A landscape with many valleys, sampled at points; each row gives a point and its height.
A ball rolls from a point to whichever of its 2 nearest points has the largest drop for the distance, and stops where none of them is lower. Distance is the straight distance between rows; heights are no part of it.
kod: [113 123  80  92 114 111 120  88  64 134  99 108 109 115 104 103 111 109
  76 108 107 120 124  83]  (h 1.66)
nedar: [101  90 116  79  86  85 109 105 126  89  99  82  95 113  72  98  88  77
  85 122  81  88 105  94]  (h 6.22)
Ril: [ 91 118  85 129  97 118  85 114 104  97 100  91 104  93  89 119  94 143
  80  76 124 112 105  93]  (h 1.62)
mulef: [130 105  78 104 115  99  90 112 113 145  83 115 104 106  83  78 123 107
 142  84 132 113  97 113]  (h 6.24)
vuv: [ 85 137  81 117 108 141  89  96  67 112 115 112 112  99 111 103 121 119
  77 100 114 109  91 101]  (h 1.01)
Mor: [121  97  87  97 100  79 114 109 111 124  95 107  96 113  85 102 107 107
 103  95 116 118 126  90]  (h 3.57)
bor: [ 87  83 113  96  81  91 110  94  73 102 114 114 102  81 156  89  85 104
 102  63 118 111 108  93]  (h 4.75)
dokul: [102  71 112  86  78  75 114 100  86 111 104 111  99  91 141  86  85  97
 110  67 118 114 124  91]  (h 5.11)
nek: [100 129  80  98 110 119 111  90  47 129 105 117 110 103 125  98 117 119
  84  91 124 128 117  82]  (h 1.00)
Koto: [111  80 102 104  89  80 109 106 107 111  96 104  92  90 112 105  83 122
 111  71 117 113 114  93]  (h 5.68)
rolup: [ 82 112  99  91 122 116  85  84  74  73  88  97 104 106 109  80 111  73
 131 125  62  89  71 115]  (h 2.90)
Disap: [121  89  86 111  95  83 103 118 132 115  90  93  87  98  76 117  86 139
 108  70 126 114 116  92]  (h 2.51)
ger: [ 87  97 104  69 121  95 100  77  94  54  86  86  85 101  90 103  99  74
 122 136  66  85  82 100]  (h 2.96)
saka: [ 89  89 113 108  80 112 108 105 109 101 106  75  99  89 117 110  49 125
  63  72  83  89  93  91]  (h 3.79)
mize: [124 120  79 113 106 101  99 122 137 126  99  94 100 125  51 100 125 105
  92 116 103 104 107 105]  (h 2.63)
manop: [100  93 115  92 102  96 118  90 113  86 104  81  92  96  88 125  71 104
  70 113  79  82 101  87]  (h 5.34)
gafo: [ 92  70 120  88  64  93  86 123 131  78 111  90  98 100  94  68  96  67
 115  87  86  77  83 117]  (h 5.18)
Sili: [ 92 131  82 104 117 138 102  80  48 113 115 118 104  97 123 110 116 118
  78 101 118 112  98  87]  (h 0.19)
Gof: [ 90  80 118  89  74 100 116  98  98  93 120  81  94  86 119 120  57 118
  57  75  97  91 104  84]  (h 3.47)
nabog: [ 78  74 128  75  64  94  93 112 111  65 112  88  99  97 102  76  98  60
 103  99  80  79  83 109]  (h 5.02)
popov: [131 122  78  90 120  98 121  89  68 140  87 105 107 117  84 109 113 115
  85 120 105 123 133  81]  (h 2.07)
luze: [ 96  74 122  77  78  74 105 108 129  69 104  86  90  92  68 100  98  74
  96 120  91  80  96  99]  (h 6.45)
Gez: [100 141  80 123 106 140  97 104  81 128  91  92 114 111  87 105  98 135
  69  97  96 111  93  92]  (h 1.61)
Lotu: [ 83 104 102  90 117 108  81  89  99  59  88  89  96 102  93  89 113  69
 127 134  63  80  72 116]  (h 2.48)
vogi: [110 108 100 118 120 117  91  90  86 115  67 100 103  98 105  92  76 108
 127  94  73  90  74 113]  (h 4.02)
nekug: [127 109  87  91 126  90 124  82  77 123  83 102  98 110  87 121  96 116
  94 118  95 115 124  81]  (h 2.41)
Zutib: [ 96  87 115 108  88 110 106 100 110 108  96  82 100  99 118  94  55 104
  86  74  73  85  88  97]  (h 4.12)
nokov: [ 99 116 100 116 111 119  94  93  83 116  86 106 108 102 114  85  95  99
 113  96  81  93  80 110]  (h 3.68)
Zalu: [ 92  98 104 108  69 105  99 122 125 101 120  95 103 102  98  90 108 101
  76  84 107  99 103 104]  (h 4.26)
domeb: [106  91 113  74  92  96 125  86  95 109  88  79 100 123 106  99  54  79
  77 111  69 100 114  78]  (h 4.97)
gem: [ 94 113  87 120 110  97  78 101  90  93 105 126 101  80 115 102 130 114
 127 100 124 105  89 122]  (h 4.80)
gol: [ 84 114  98 131 108 126  67 107 112  84  97 102 113  85 107  95 112  91
 109 110  83  74  62 131]  (h 0.85)
zoru: [120 110  83 107 117  97 106  96  77 132  78 110  99  98  98 107 105 130
 114  93 115 121 111  96]  (h 6.17)
fivop: [ 91  87 117  90  90  93 108  94 101  85 120 102  96  94 108 107 101  93
  87 101 105  93 105  95]  (h 4.64)
loda: [129  92  82 113 105  86  95 122 151 122  89  90  90 105  60 108  99 125
 114  81 123 107 106 105]  (h 1.97)
suvut: [ 86  97 105 103  84 103  99 110 115  85 127  97  99  89  96 111 112 108
  75  97 116  96 103 103]  (h 4.16)
basit: [101  76 122  75  80  86 116  95 101  96  95  85  99 109 112  91  59  80
  92  96  77  95 109  86]  (h 4.76)
tobol: [102  92 115  71  99  92 127  80 102  95  99  81  92 110  92 120  63  87
  63 121  79  93 113  73]  (h 5.14)
Nosa: [ 87 113  90 111  95 109  96 102  81  99 116 110 101  92 117 108 106 127
  88  78 135 119 111  90]  (h 3.13)
fibis: [111 104 105  80 113  86 127  83 108 100  96  89  95 117  70 124  88  94
  71 134  86  99 117  80]  (h 5.35)
Botib: [132  98  79 101 123  84  96 102  93 137  78 121 100 101  86  95 125 114
 147  99 123 119 110 108]  (h 6.47)
govo: [105  70 115  86  90  80  92 108 121  85  93  98  90  98  99  82  93  79
 140  87  94  92  94 107]  (h 4.37)
Rema: [103  87 102  95 113  84  89  95 104  87  81 102  94 102  99  87 100  86
 148 104  85  93  90 111]  (h 3.95)
rofe: [ 82 116 100 117 103 126  81 102  76 108  99 120 115 100 132  64 118  81
 124  93  91  96  70 122]  (h 3.75)
nodi: [ 89 118  93 126 103 118  73 109  89 106  98 125 110  86 125  81 118 105
 127  86 112  99  73 126]  (h 4.25)
kedis: [111  80 106 105 126  78  99  81  90  95  70 105  90  86 107 113  76 114
 145  95  87  98  93 106]  (h 3.74)
fim: [ 84  96 117  85  95 108 107  87  91  85 122 103 100 103 110  99 102  75
  76 114  93  91  97  93]  (h 4.96)
ralu: [ 95 106  93 140 101 121  64 120 136  86  94  93 110  79  99 105 107 108
 106 100  97  77  68 129]  (h 1.98)
Zuz: [101  94  97 117 102  81  80 111 113  86 107 123  95  81 105  99 131 105
 136  98 127  99  95 125]  (h 5.28)
kop: [101  91 109  81  78  99 104 109 123 103  97  82 102 126  87  76  85  66
  91 106  71  95 101  96]  (h 5.99)
fitad: [ 84  87 110  73 108  80  94  88 101  48  97  98  84  91  88  96 116  71
 134 131  90  90  88 105]  (h 3.43)
lis: [ 91 105 104  67  94 104 114  88  78 103 115 112 108 122 109  85 123  51
  81 127 103 110 122  82]  (h 3.20)
zas: [133  94  84 107 117  79  95 114 138 120  88 105  93 109  58 105 120 110
 131 106 116 105 106 110]  (h 1.25)
sonid: [101 114  96 100 112 106 102  91  73 112  95 112 107 111 111  86 115  86
 111 111  91 104  98 103]  (h 3.24)
zona: [113 103  96  92 126  90 119  77  78 105  97 106  94 100 101 125  96 115
  97 111 104 109 114  86]  (h 2.75)
sig: [ 88  79 118  77  89  74  93  98 113  53 111 106  89  84  84  98 124  70
 121 123 107  86  95 109]  (h 3.94)
taf: [ 70  99 120  80  88 121  99  90  84  81 127 103 107 108 119  81 112  54
  79 114  84  90  87 100]  (h 5.27)
Tifi: [121  88  91 103 102  88  93 111 118 130  91 113  99 103 103  78 108  99
 141  70 127 109  98 108]  (h 5.98)
Kila: [ 76  99 112  71  92 117 106  86  76  89 105  93 110 120 125  75  93  55
  89 115  69  99  94  94]  (h 5.54)
zamug: [101 131  88 112 100 133 113  99  88 128  97  85 110 117  98 105  81 125
  53  91  86 111 102  85]  (h 2.19)
sesid: [ 77  99 109 108  91 113  97  92  68  96 121 117 104  83 153  91 102 104
  98  73 115 105  92 103]  (h 4.28)
Gipe: [101  97 100  87 112  91  99  90  86  91  88 103  99 112 106  83 104  78
 132 114  82 102  96 101]  (h 3.63)
remu: [111  96  91 111 108  90 106 101  94 118  87 107  92  89 108 111  92 132
 115  78 118 118 111  97]  (h 5.93)
Vided: [ 82 109 103 117 114 120  70 102 108  68  96  92 109  95  97  92 113  77
 114 125  70  71  65 125]  (h 1.76)
Tuke: [ 93 139  85 122 114 140  91  95  72 119  98 105 113 102 106  99 106 121
  82 105  92 101  81 108]  (h 0.78)
Rafo: [ 91  76 126  90  82  95 104 102 107  84 101  81  97  98 112  89  64  86
  97  88  72  81  90  99]  (h 4.48)
rokev: [105  82 111  96 107  66  99  98 126  66 104 101  82  76  73 128 111 103
 114 123 111  85 105 106]  (h 6.05)
Zubiz: [ 79 132  84 129  85 138  81 123 104 108 118  96 112 106  94  95 121 115
  68  86 116 109  94 102]  (h 3.03)
gim: [111 121  84  86  98 111 121  97  74 143  97 103 117 126 109  87 106  84
  66 106  97 120 131  83]  (h 2.13)
zer: [ 81 115  93 117  96 118  90 100  71 106 109 118 105  84 137  95 108 122
 103  72 128 116  94 104]  (h 3.73)
topel: [109 101  99  87  94  81 114 104 107 107 108 109  99 117  90  96 123  82
  96 117 113 112 123  91]  (h 4.04)
rog: [ 85  95 112  93  86 117 113  91  92  97 122  89 100  99 120 113  77 105
  52  90  93  97 102  84]  (h 3.10)
nad: [106  67 115  96  76  83  87 121 132  92 106 101  96  94 100  74  97  80
 132  72 106  85  90 115]  (h 4.73)
segim: [103  90 112 104 120  95 107  85 114  70  95  78  89  79  88 144  72 114
  83 116  82  74  93  96]  (h 5.55)
gakan: [ 83 128  84 131  91 135  81 119 108  96 111  86 111 100  84 115 103 130
  62  83 119 107 101  93]  (h 2.33)
volag: [110  92 106  98 124  86 117  74  84  97  90  95  89  90 107 130  69 122
  99 102  89  98 104  89]  (h 3.12)
fufo: [120 108  87 104  94  94 110 116 131 125  99  94  97 121  68 103 108 106
  88 102 106 111 117  95]  (h 3.14)
gan: [120  86  94 109 107  76 111 102 123 105  84  88  83  90  80 133  73 143
 102  87 108 106 114  92]  (h 2.97)
Bunuv: [ 99 114  96  81  99 114 120  85  65 126 103 106 117 124 125  86 101  71
  69 110  91 112 122  84]  (h 2.49)
zon: [ 92 112  99 108  93 121 111  98  99 108 111  86 103 104 107 112  80 117
  58  90  94 104 102  86]  (h 2.69)
sepin: [111  85  97 112  99  87  87 112 124 106  97 113  97  95  96  85 113  99
 139  83 118  99  93 117]  (h 5.71)
Defip: [ 78 113  97 113  70 126  94 121 111 106 128  92 108 107 104  89 111 105
  60  82 108 107 102 100]  (h 3.72)
zemag: [111  90 101 106 106  71  94 111 135  81 103 107  89  89  68 116 126 104
 117 118 120  95 107 113]  (h 6.37)
zek: [106  83 110  97 110  77 108  92 120  73 102  94  87  78  84 138  91 116
  96 114 106  86 106  98]  (h 5.79)
fiz: [ 81 109  97 125  87 118  81 117 118  78 121  94 104  82 102 110 115 118
  78  93 116  93  92 113]  (h 3.55)
Fesi: [111  95  94 112 116  71  78 112 132  78  95 114  95  87  70 112 136  97
 140 123 117  90  97 126]  (h 6.70)
gulum: [ 95 108 101  80 105 105 111  86  70 109 104 109 111 120 118  83 113  68
  92 117  91 108 111  90]  (h 2.84)
sufun: [ 80  77 126  86  74  90  90 106 114  56 120 100  99  79  95  91 116  68
 105 106  98  75  82 114]  (h 4.53)
doni: [127 100  83 101 129  76 104  92  78 124  83 120  96  97  88 115 120 127
 131 107 123 123 121  98]  (h 6.40)
viz: [ 79 119 102 109 110 127  84  92  74  93  99 109 113 107 120  72 118  71
 117 114  75  87  72 117]  (h 3.34)
Nagu: [116  82 109  94 124  73 112  81  97  94  78  93  86  94  91 128  71 115
 119 106  84  98 107  93]  (h 3.39)
saf: [103  88 105 114 118  90  89  88  84  97  77 114  94  80 125 100  86 111
 145  85  97  95  82 115]  (h 4.11)
rez: [ 93 107  88 133  91 114  73 125 137  84 107  92 105  80  90 109 116 117
  93  97 110  86  84 120]  (h 2.82)
vobu: [ 96 117  84 123  98 108  90 111  86 108  95 104 101  95  94 116  95 146
  95  70 141 129 116  83]  (h 2.39)
Dalu: [125 111  80 110 117  83  98 114 131 112  93 104  94 111  50 115 130 109
 111 126 108 104 111 110]  (h 1.96)
Gek: [103 107 101  73  95  90 118  95 101 105 104 101 105 128  82  91 117  63
  79 134  99 110 122  86]  (h 3.62)
der: [111  66 113  91  71  75 112 110 110 111 102  97  92  89 120  96  69 112
 102  62 113 105 115  91]  (h 5.43)
rab: [ 89  97 112  76  79 110 110  98  97 105 103  87 110 127 112  77  82  59
  76 110  72 101 105  90]  (h 5.76)

Where does a ball stop that starts at each point below?
zoru: Ril
zek: Tuke
Zutib: Tuke
saf: kod
Rema: kod
vogi: kod
Gek: kod
nedar: gol
fivop: gol

Call two points neighbours if one is among the 2 nearest of the other. Go from one point of each pair to the other, from neighbour to neighbour, staying as low as possible. Name the highest point that can't be avoided.
kod, Lotu: gafo
gol, Ril: Zalu
Tuke, Sili: vuv
